The views of a scene show one set of named points, each view turned or mirrored, shifted and resized as a whole, with a little noise and some points left out.
In the rows, 128 means zero.

Scene 1
View 1
Q_487: 104 128 137 147 136 138 124 130 130 125 140 130 126 120 110 140 129 114 121 136 136 145 132 127 87 116 140 131 141 118 100 120 136 128 108 101 104 123 117 133 129 139 97 136 138 132 104 144 147 100 136 122 124 128 114 134 126 135 116 129 144 141 151
Q_945: 126 126 125 142 135 130 130 133 123 136 129 123 125 121 116 127 126 132 121 137 133 131 115 124 109 125 127 148 131 137 124 121 137 117 120 111 113 120 123 139 128 143 124 152 131 140 117 138 132 121 133 129 131 126 128 137 120 130 122 128 133 129 148
Q_459: 96 122 149 143 136 143 117 127 145 117 139 150 120 131 113 152 136 113 120 118 136 162 140 136 81 110 152 118 142 100 94 124 139 143 98 101 103 128 116 126 128 133 87 127 139 121 104 138 151 106 140 123 115 128 106 136 130 133 118 125 145 150 137
Q_167: 111 129 137 143 138 133 121 130 131 124 133 132 122 123 114 139 133 119 119 131 136 141 124 128 96 116 138 135 137 121 110 122 139 130 111 102 107 122 121 133 125 140 104 140 137 133 108 140 142 114 136 125 124 127 115 137 123 132 119 127 139 142 144
Q_651: 108 122 129 128 126 127 135 136 127 120 121 139 130 132 128 132 134 140 129 117 135 137 133 135 110 135 139 151 111 120 129 131 145 138 109 115 107 117 133 122 110 135 123 133 118 127 134 135 135 133 146 124 124 128 129 143 121 123 131 118 126 143 132
Q_854: 134 131 146 145 132 126 102 113 141 128 125 135 114 137 125 132 149 124 113 118 137 142 114 134 114 96 129 134 147 120 131 123 142 130 117 112 126 123 114 127 131 129 111 143 152 123 112 123 140 137 127 128 135 115 118 132 120 133 123 135 131 132 128
Q_210: 125 121 132 131 123 121 124 125 132 124 113 136 125 138 135 124 141 144 126 112 135 136 122 136 124 125 130 153 123 122 143 131 145 132 116 124 120 116 124 121 113 133 128 137 129 123 136 125 131 147 138 127 133 120 133 139 118 123 130 123 120 134 124
Q_912: 128 118 138 152 115 136 121 120 133 135 133 135 118 125 118 114 128 125 128 134 132 154 128 119 102 109 135 135 157 124 123 115 132 116 119 125 128 123 104 131 129 136 104 141 150 122 113 130 139 111 128 127 136 127 124 123 127 136 113 142 136 126 152
Q_354: 124 126 120 125 126 116 133 135 119 126 112 126 133 132 133 124 135 150 127 121 136 121 119 134 128 135 126 164 107 135 147 131 148 130 117 122 111 113 136 124 107 137 142 143 115 133 141 132 128 148 144 125 132 125 139 144 115 122 134 117 119 134 128
Q_618: 116 119 140 145 118 132 123 124 138 126 131 140 121 131 122 124 132 128 130 121 133 155 137 128 101 115 141 134 146 115 121 122 137 128 112 123 119 121 111 126 124 132 103 133 144 116 120 130 143 114 135 125 130 127 122 130 126 134 122 135 133 134 142
Q_385: 146 126 112 136 115 112 134 129 112 141 114 112 129 123 132 103 129 153 130 136 133 115 110 121 137 132 114 171 125 153 158 124 141 108 135 132 127 110 128 132 112 139 147 155 130 137 139 129 124 147 131 128 149 125 146 135 112 125 130 132 118 116 143
Q_652: 130 113 128 149 120 135 130 130 132 140 129 131 120 127 118 111 124 131 130 135 127 146 118 116 111 121 131 139 149 131 129 120 129 109 120 127 124 127 109 138 130 143 118 149 136 124 119 132 130 116 130 134 135 128 132 128 120 129 117 137 132 124 150
Q_541: 136 111 123 136 111 126 134 130 131 137 113 137 124 136 131 103 128 153 136 121 131 144 119 122 127 134 130 151 131 131 152 129 131 114 123 142 130 123 119 128 114 138 136 147 121 120 141 123 121 138 138 136 137 124 143 134 118 123 128 130 120 125 135
Q_467: 122 118 125 145 125 134 135 133 127 137 129 127 126 121 116 119 122 131 131 138 130 143 121 117 105 126 135 141 139 133 122 119 130 111 119 119 118 124 117 139 127 143 117 149 130 133 119 135 133 112 133 129 133 130 129 131 125 131 120 133 134 127 155
Q_726: 140 131 136 147 122 124 110 113 131 136 123 126 117 129 126 120 139 130 118 132 135 138 113 126 120 102 123 144 151 133 139 121 138 118 127 121 130 118 111 130 129 132 118 150 153 126 117 124 139 134 126 127 143 118 127 129 117 132 121 141 127 123 141
Q_889: 114 119 139 145 141 143 121 130 141 128 131 143 117 133 112 139 131 121 119 121 135 157 118 127 95 114 140 124 140 115 107 125 130 128 107 108 112 131 117 136 133 138 103 142 130 128 107 136 134 114 134 137 118 125 113 138 125 130 118 125 140 141 139
View 2
Q_467: 129 94 139 123 141 117 132 123 97 141 122 125 129 136 137 132 118 131 141 98 138 135 108 159 154 94 151 138 144 163 94 121 100 139 126 161 109 136 136 128 119 128 133 108 110 104 137 114 106 118 135 140 129 152 120 137 121 107 135 135 130 110 154
Q_652: 139 103 129 130 138 125 141 125 104 149 128 124 119 135 130 136 121 143 134 99 137 133 118 156 155 102 161 142 128 166 99 133 109 139 128 158 109 129 126 122 130 128 136 115 115 121 138 116 109 131 130 146 130 142 102 135 128 110 126 134 125 118 150
Q_541: 167 123 115 152 144 137 152 149 99 134 143 109 109 175 167 144 129 152 143 53 148 146 128 158 157 102 143 145 133 160 109 152 117 128 122 147 122 143 122 123 112 159 123 133 121 99 121 127 109 134 141 154 134 109 91 137 119 121 131 139 104 126 138
Q_459: 94 124 130 57 108 95 120 103 115 181 84 159 131 80 78 105 134 117 130 115 110 125 104 128 124 113 135 120 138 145 108 125 105 136 121 151 123 143 138 68 155 97 116 77 139 121 114 150 136 122 131 114 106 150 127 162 133 145 124 153 156 94 142
Q_945: 127 103 134 121 135 117 130 115 105 136 113 132 133 152 137 125 106 118 129 99 136 136 126 157 145 94 133 140 143 170 85 128 118 137 131 152 118 143 145 134 126 129 129 109 104 100 140 107 100 122 144 147 137 154 135 135 125 101 129 129 130 118 159
Q_385: 171 116 115 180 153 147 140 137 116 110 153 104 117 199 189 145 107 137 126 69 146 147 141 160 163 91 129 146 128 171 90 147 127 129 126 142 131 145 141 158 102 165 132 150 82 100 145 98 91 129 151 168 148 127 116 121 106 100 134 123 103 146 158
Q_210: 151 146 104 131 130 133 141 134 122 143 126 131 111 165 149 127 126 132 126 64 128 138 141 140 136 109 118 133 123 155 110 161 139 128 122 134 145 152 128 106 128 147 112 124 111 111 113 134 114 144 150 151 135 118 112 146 120 139 121 141 109 135 141
Q_889: 112 108 134 77 118 106 144 111 99 165 96 147 133 112 96 118 121 123 130 99 124 127 115 146 131 105 148 133 141 163 107 134 117 138 133 158 114 140 129 93 147 105 116 86 141 114 121 127 116 128 133 133 123 150 120 149 143 121 118 139 138 100 145
Q_354: 154 143 107 140 131 130 131 128 122 122 126 129 124 196 174 129 115 117 125 52 131 143 144 149 137 102 100 135 139 161 97 154 142 120 119 129 150 168 146 129 110 164 107 130 102 87 114 125 106 134 159 160 138 123 134 140 109 122 131 141 108 137 141
Q_651: 135 142 118 104 121 118 123 127 119 139 110 139 123 162 149 117 123 114 139 60 123 141 124 139 129 112 103 128 145 148 101 141 125 125 112 134 143 164 147 104 121 148 108 111 119 87 106 142 119 130 152 139 121 128 132 152 112 134 132 152 123 117 138
Q_618: 125 122 122 110 130 118 131 123 113 165 118 135 113 109 116 123 135 139 134 107 125 130 111 138 145 110 153 129 126 147 110 131 101 137 118 148 118 134 132 96 137 119 129 102 122 126 128 139 125 129 127 129 114 136 100 150 123 138 123 142 134 112 145
Q_167: 109 114 134 93 123 106 122 108 114 159 101 143 130 116 111 114 115 114 124 111 124 127 118 143 134 104 133 130 143 159 91 125 116 134 128 148 125 142 145 108 141 111 126 95 114 113 129 121 115 121 137 135 125 159 137 147 127 121 127 139 145 112 156
Q_726: 140 117 120 148 139 136 138 122 120 145 139 125 118 144 129 135 111 135 109 121 131 130 138 149 147 98 153 141 112 170 96 147 129 140 137 145 127 127 134 135 139 122 137 122 91 137 152 102 97 136 135 156 143 142 112 131 121 113 115 115 125 136 161
Q_487: 101 107 141 84 125 100 116 101 111 163 97 147 134 101 102 112 119 114 130 125 122 129 105 144 134 97 139 126 145 152 94 111 99 143 123 153 113 141 150 104 139 104 129 83 115 113 134 122 121 117 131 129 116 164 138 148 126 124 129 143 151 105 157
Q_912: 125 104 133 126 141 123 136 124 106 161 131 126 118 104 118 132 127 147 134 120 135 130 108 148 158 102 172 138 125 155 104 125 95 146 125 158 108 118 128 110 139 115 143 108 117 134 142 124 117 126 121 131 122 142 95 137 125 127 124 133 137 111 153
View 3
Q_889: 104 131 151 101 122 114 126 115 105 114 151 117 150 112 136 134 114 133 114 136 100 128 113 145 122 112 138 134 174 129 105 142 135 145 125 109 120 122 123 128 120 146 120 109 106 119 137 106 144 132 106 116 130 160 114 145 124 126 127 112 110 109 124
Q_912: 113 128 129 110 114 115 139 115 81 97 125 120 126 111 134 136 106 124 109 126 112 151 130 116 114 122 122 127 155 141 117 135 122 136 120 124 125 127 127 127 111 157 134 122 123 130 125 115 142 132 104 112 132 153 127 126 119 134 126 109 127 128 132
Q_854: 123 139 149 114 123 112 130 113 90 111 136 138 138 106 143 126 125 120 124 110 112 123 125 113 137 105 117 127 167 137 98 134 133 129 119 124 94 123 132 143 107 154 121 126 125 126 137 124 130 145 118 129 146 139 108 129 141 114 123 103 126 132 102
Q_459: 89 134 167 111 115 117 113 119 106 130 136 106 151 98 142 139 118 118 105 158 96 125 110 151 127 121 150 127 163 125 106 158 135 141 124 104 130 103 123 144 126 155 105 95 98 90 131 101 148 137 119 99 143 161 100 164 132 132 115 109 101 108 134
Q_210: 131 136 156 118 127 121 128 132 118 111 141 131 121 108 154 125 145 123 139 110 102 117 118 112 162 119 127 123 165 123 123 114 129 135 134 140 124 138 158 138 131 122 144 128 122 145 136 136 134 125 133 131 130 138 134 130 128 129 124 110 127 160 110
Q_651: 117 128 164 113 126 121 124 138 132 119 151 120 127 111 153 132 143 130 134 128 97 116 114 132 163 127 143 126 161 121 130 125 128 143 142 131 142 127 159 132 141 124 142 111 108 141 139 124 146 124 139 127 136 147 134 150 124 136 122 123 116 152 123
Q_487: 105 123 150 109 118 115 123 122 112 124 141 116 139 118 136 137 112 136 107 140 109 132 117 145 133 125 151 130 155 139 111 154 129 141 138 109 133 109 130 126 123 153 120 94 113 121 141 102 148 139 128 117 155 158 117 158 126 131 123 130 109 123 138
Q_541: 135 128 137 110 127 124 146 133 105 92 142 125 113 111 153 131 136 129 139 105 103 136 127 104 146 123 116 125 166 123 132 97 126 143 132 146 133 152 157 124 128 118 161 141 120 164 131 137 137 114 113 130 109 141 154 114 112 137 131 109 135 158 119
Q_167: 110 125 147 108 119 116 126 121 111 118 146 122 140 118 136 134 114 137 116 133 110 130 119 142 135 118 142 130 162 139 108 145 131 141 139 113 125 114 132 127 121 151 123 102 114 127 139 106 145 138 121 121 154 155 117 150 127 127 126 126 114 123 131
Q_726: 133 128 130 116 123 115 144 116 94 98 131 140 124 119 136 128 116 135 125 101 121 137 135 107 137 110 115 124 156 150 107 124 126 130 129 129 104 131 139 125 105 150 137 126 134 150 137 124 133 146 119 138 153 137 130 121 129 121 129 122 132 144 114
Q_354: 139 126 156 115 131 122 136 141 135 112 154 135 115 121 150 126 150 138 148 106 106 110 122 121 176 122 132 123 159 125 129 109 126 140 150 141 130 139 169 127 137 112 157 124 123 170 143 136 141 126 143 145 141 134 147 138 126 131 125 131 126 167 115
Q_385: 153 118 124 113 127 120 157 134 114 94 143 143 106 135 136 125 128 147 142 84 124 140 135 103 156 115 117 122 149 148 126 104 117 139 150 145 121 145 161 111 119 128 165 131 141 189 144 134 136 135 128 154 149 133 159 115 117 127 134 137 142 167 117
View 4
Q_541: 129 126 152 105 148 98 138 151 146 127 128 120 98 137 137 135 100 161 145 125 122 137 174 167 127 115 149 152 114 139 87 126 132 144 131 137 132 135 126 99 153 100 144 133 87 148 156 153 152 120 100 130 125 120 134 125 131 119 92 140 111 88 147
Q_651: 135 149 168 134 157 111 107 132 123 123 152 119 124 161 127 132 128 128 121 132 101 93 157 140 120 118 124 135 106 150 122 151 127 147 150 134 98 120 153 130 131 133 155 129 108 129 160 128 128 103 135 139 132 123 131 95 145 114 112 166 106 116 150
Q_854: 145 119 122 98 125 102 119 91 109 138 119 122 100 139 142 148 133 130 110 129 109 128 139 144 114 150 130 144 135 132 133 123 135 119 110 126 157 115 113 133 126 122 125 108 97 142 136 112 108 124 123 128 126 149 128 108 153 110 128 137 121 108 162
Q_618: 148 123 134 107 143 104 118 109 108 151 139 121 103 130 137 150 100 118 111 141 111 104 132 136 137 131 138 130 120 126 130 141 140 132 148 128 135 122 137 136 133 115 129 125 129 127 154 124 125 138 137 125 120 142 133 100 156 118 114 141 128 109 177
Q_385: 121 156 155 120 134 107 168 149 166 129 113 127 122 155 133 109 115 159 136 112 149 140 171 160 101 107 174 151 87 140 88 108 127 150 109 136 142 142 129 108 136 95 159 135 66 132 157 152 131 63 77 125 140 126 139 121 142 113 102 156 115 126 137
Q_487: 154 136 132 122 143 97 98 97 106 162 130 118 118 122 127 135 102 82 111 141 105 84 114 117 146 126 142 131 131 124 143 129 143 134 151 132 131 133 149 153 104 135 131 115 135 113 163 113 97 127 138 132 124 152 143 79 171 112 134 143 123 140 190
Q_167: 145 137 134 122 143 98 98 101 113 149 125 117 117 135 126 135 114 94 118 135 104 92 125 124 135 126 139 137 130 132 139 129 136 136 142 130 129 130 143 148 111 134 137 115 119 119 157 114 99 114 129 137 127 149 137 85 163 114 130 148 119 133 182
Q_354: 124 155 173 134 151 111 129 141 144 111 135 123 128 172 128 122 138 148 127 123 115 113 173 155 100 112 135 145 97 155 105 136 122 148 128 137 110 127 143 116 134 122 165 133 77 137 153 140 128 79 110 138 139 119 129 104 139 114 109 171 101 121 132
Q_467: 139 140 139 118 145 96 121 128 130 157 120 118 113 124 125 122 89 109 133 132 125 105 136 138 145 108 160 141 121 127 112 117 140 144 143 136 133 148 139 130 118 113 141 127 112 121 168 138 116 113 110 130 126 140 147 99 158 118 114 143 116 129 175
Q_652: 142 127 131 106 140 95 128 127 132 155 118 119 102 117 131 131 82 118 138 130 126 117 139 146 142 116 162 145 123 121 107 113 143 136 133 137 149 144 131 125 127 104 134 124 112 126 162 139 125 122 108 128 121 143 143 105 153 120 111 131 121 113 178
Q_945: 134 147 146 126 144 99 115 121 136 142 115 117 120 138 121 118 111 107 134 127 124 105 146 137 129 112 153 146 121 132 118 110 132 148 124 137 130 143 136 132 114 123 148 123 99 124 162 130 104 97 104 132 130 143 143 95 157 111 123 147 110 139 166
Q_912: 148 122 123 102 131 100 131 105 118 163 123 122 100 116 137 144 83 116 119 134 128 117 129 138 144 127 156 134 122 120 124 122 145 130 140 129 155 135 127 135 126 102 124 122 126 125 156 130 123 133 122 119 121 152 138 104 161 115 115 132 134 115 185
Q_726: 137 133 127 106 122 105 143 107 131 143 108 124 108 133 137 133 120 135 118 124 131 132 141 145 112 132 157 148 117 129 117 108 137 128 105 127 165 129 117 127 123 110 134 115 89 135 146 127 108 97 105 124 134 150 135 109 155 112 122 140 127 122 163
Q_889: 150 119 134 114 145 92 78 105 103 148 128 111 107 122 126 140 108 93 125 138 94 97 132 132 152 130 121 146 151 132 131 126 136 134 141 133 126 128 141 141 118 137 131 112 120 133 159 114 107 141 131 140 117 147 137 87 157 113 128 133 110 116 187
View 5
Q_726: 142 108 107 127 135 126 112 101 119 137 126 134 135 115 139 153 105 149 107 123 140 123 122 109 122 151 133 140 124 120 114 144 100 127 123 132 130 143 136 130 89 109 110 136 129 118 105 120 115 144 145 140 146 127 130 135 111 125 118 118 126 149 136
Q_651: 148 139 121 137 124 137 123 103 124 101 132 98 107 107 130 117 120 131 134 113 101 119 131 141 112 124 125 140 109 139 132 116 141 144 143 160 142 108 105 119 109 118 129 124 116 127 111 115 111 138 114 140 130 110 101 132 135 122 114 127 127 137 133
Q_945: 138 125 99 128 142 121 119 88 122 124 135 117 121 110 145 141 108 152 115 116 119 117 127 119 111 128 133 142 123 127 123 124 108 132 123 144 135 133 110 111 97 123 122 132 125 124 110 116 99 147 127 140 143 114 115 130 128 124 106 128 129 161 136
Q_167: 155 125 100 126 142 133 125 104 111 122 136 112 102 108 127 125 132 145 103 110 108 125 131 135 117 119 140 130 128 121 128 118 111 134 121 137 131 134 116 107 101 140 125 133 116 124 95 117 110 146 136 134 133 111 113 131 114 133 100 131 106 142 139
Q_618: 164 116 122 138 132 141 121 121 115 120 139 123 98 113 115 125 135 144 109 118 114 131 135 135 118 133 136 128 123 106 126 136 123 140 138 124 139 133 122 119 107 129 129 124 120 112 102 113 124 153 139 131 126 121 131 128 112 128 128 118 116 149 134
Q_652: 142 112 109 137 142 125 113 101 125 126 141 130 116 122 130 148 117 162 109 118 123 126 135 120 110 140 132 133 120 103 120 144 118 140 132 131 141 142 113 111 102 124 122 121 128 114 114 105 106 159 134 136 139 123 136 128 126 113 128 113 139 174 141
Q_385: 116 120 119 125 127 114 111 86 135 125 121 126 160 113 169 158 68 151 135 129 135 113 121 95 127 159 120 158 109 143 114 153 108 139 139 158 141 123 123 138 102 84 115 134 143 122 133 118 102 145 120 149 156 131 124 133 147 108 132 116 158 157 134
Q_487: 163 124 101 126 147 133 132 109 110 122 144 114 96 106 124 118 141 145 99 107 102 128 134 136 114 111 143 125 135 112 127 117 104 135 125 130 135 139 108 102 106 154 131 132 110 118 91 113 107 154 138 135 130 109 119 124 111 136 102 136 102 149 139
Q_459: 178 125 112 133 137 153 125 124 105 114 139 111 78 108 95 110 166 132 99 112 102 133 134 159 113 118 143 119 128 108 133 110 130 134 125 126 132 132 122 110 103 144 126 124 101 120 82 115 131 142 144 127 114 110 115 133 90 139 106 126 89 129 134
Q_210: 146 124 129 134 117 140 111 105 126 113 122 115 126 109 129 136 105 130 131 123 124 119 121 131 124 150 121 146 103 140 123 133 136 135 141 149 138 118 131 139 101 90 113 126 124 121 114 120 125 132 124 140 133 127 111 141 123 121 127 110 133 134 129
Q_854: 158 108 110 130 130 139 106 110 114 130 125 131 119 112 112 145 127 139 101 124 136 131 120 129 122 150 134 130 120 117 120 133 115 123 118 124 126 142 145 134 86 111 106 132 115 118 96 120 127 133 153 133 133 128 123 140 95 132 114 113 109 134 135
Q_467: 141 117 107 134 143 121 122 97 123 124 140 122 117 115 138 138 116 160 112 116 114 121 135 119 109 129 132 136 122 113 121 134 111 142 131 138 141 136 102 107 103 130 128 127 126 119 111 109 101 157 129 137 139 119 128 125 128 119 118 124 132 170 140
Q_541: 135 118 132 143 121 127 107 99 132 117 128 124 129 119 132 152 98 151 134 126 126 121 129 121 116 157 118 146 99 126 120 150 142 143 151 147 148 122 118 131 106 89 118 120 130 117 131 110 114 144 121 136 138 133 125 134 140 105 139 104 154 163 133
Q_912: 155 108 115 137 140 129 120 116 117 130 141 132 106 118 123 139 130 160 101 117 121 130 134 122 116 137 137 128 126 95 121 146 109 139 131 120 139 147 121 114 105 134 126 126 123 108 104 107 112 158 145 130 133 124 143 127 112 124 127 114 120 169 135

In a view up to two points have been moved. Name them for each view, in the order of its rows, or write -.
view 1 => Q_726
view 2 => Q_652
view 3 => Q_487, Q_385
view 4 => Q_541
view 5 => Q_651, Q_459
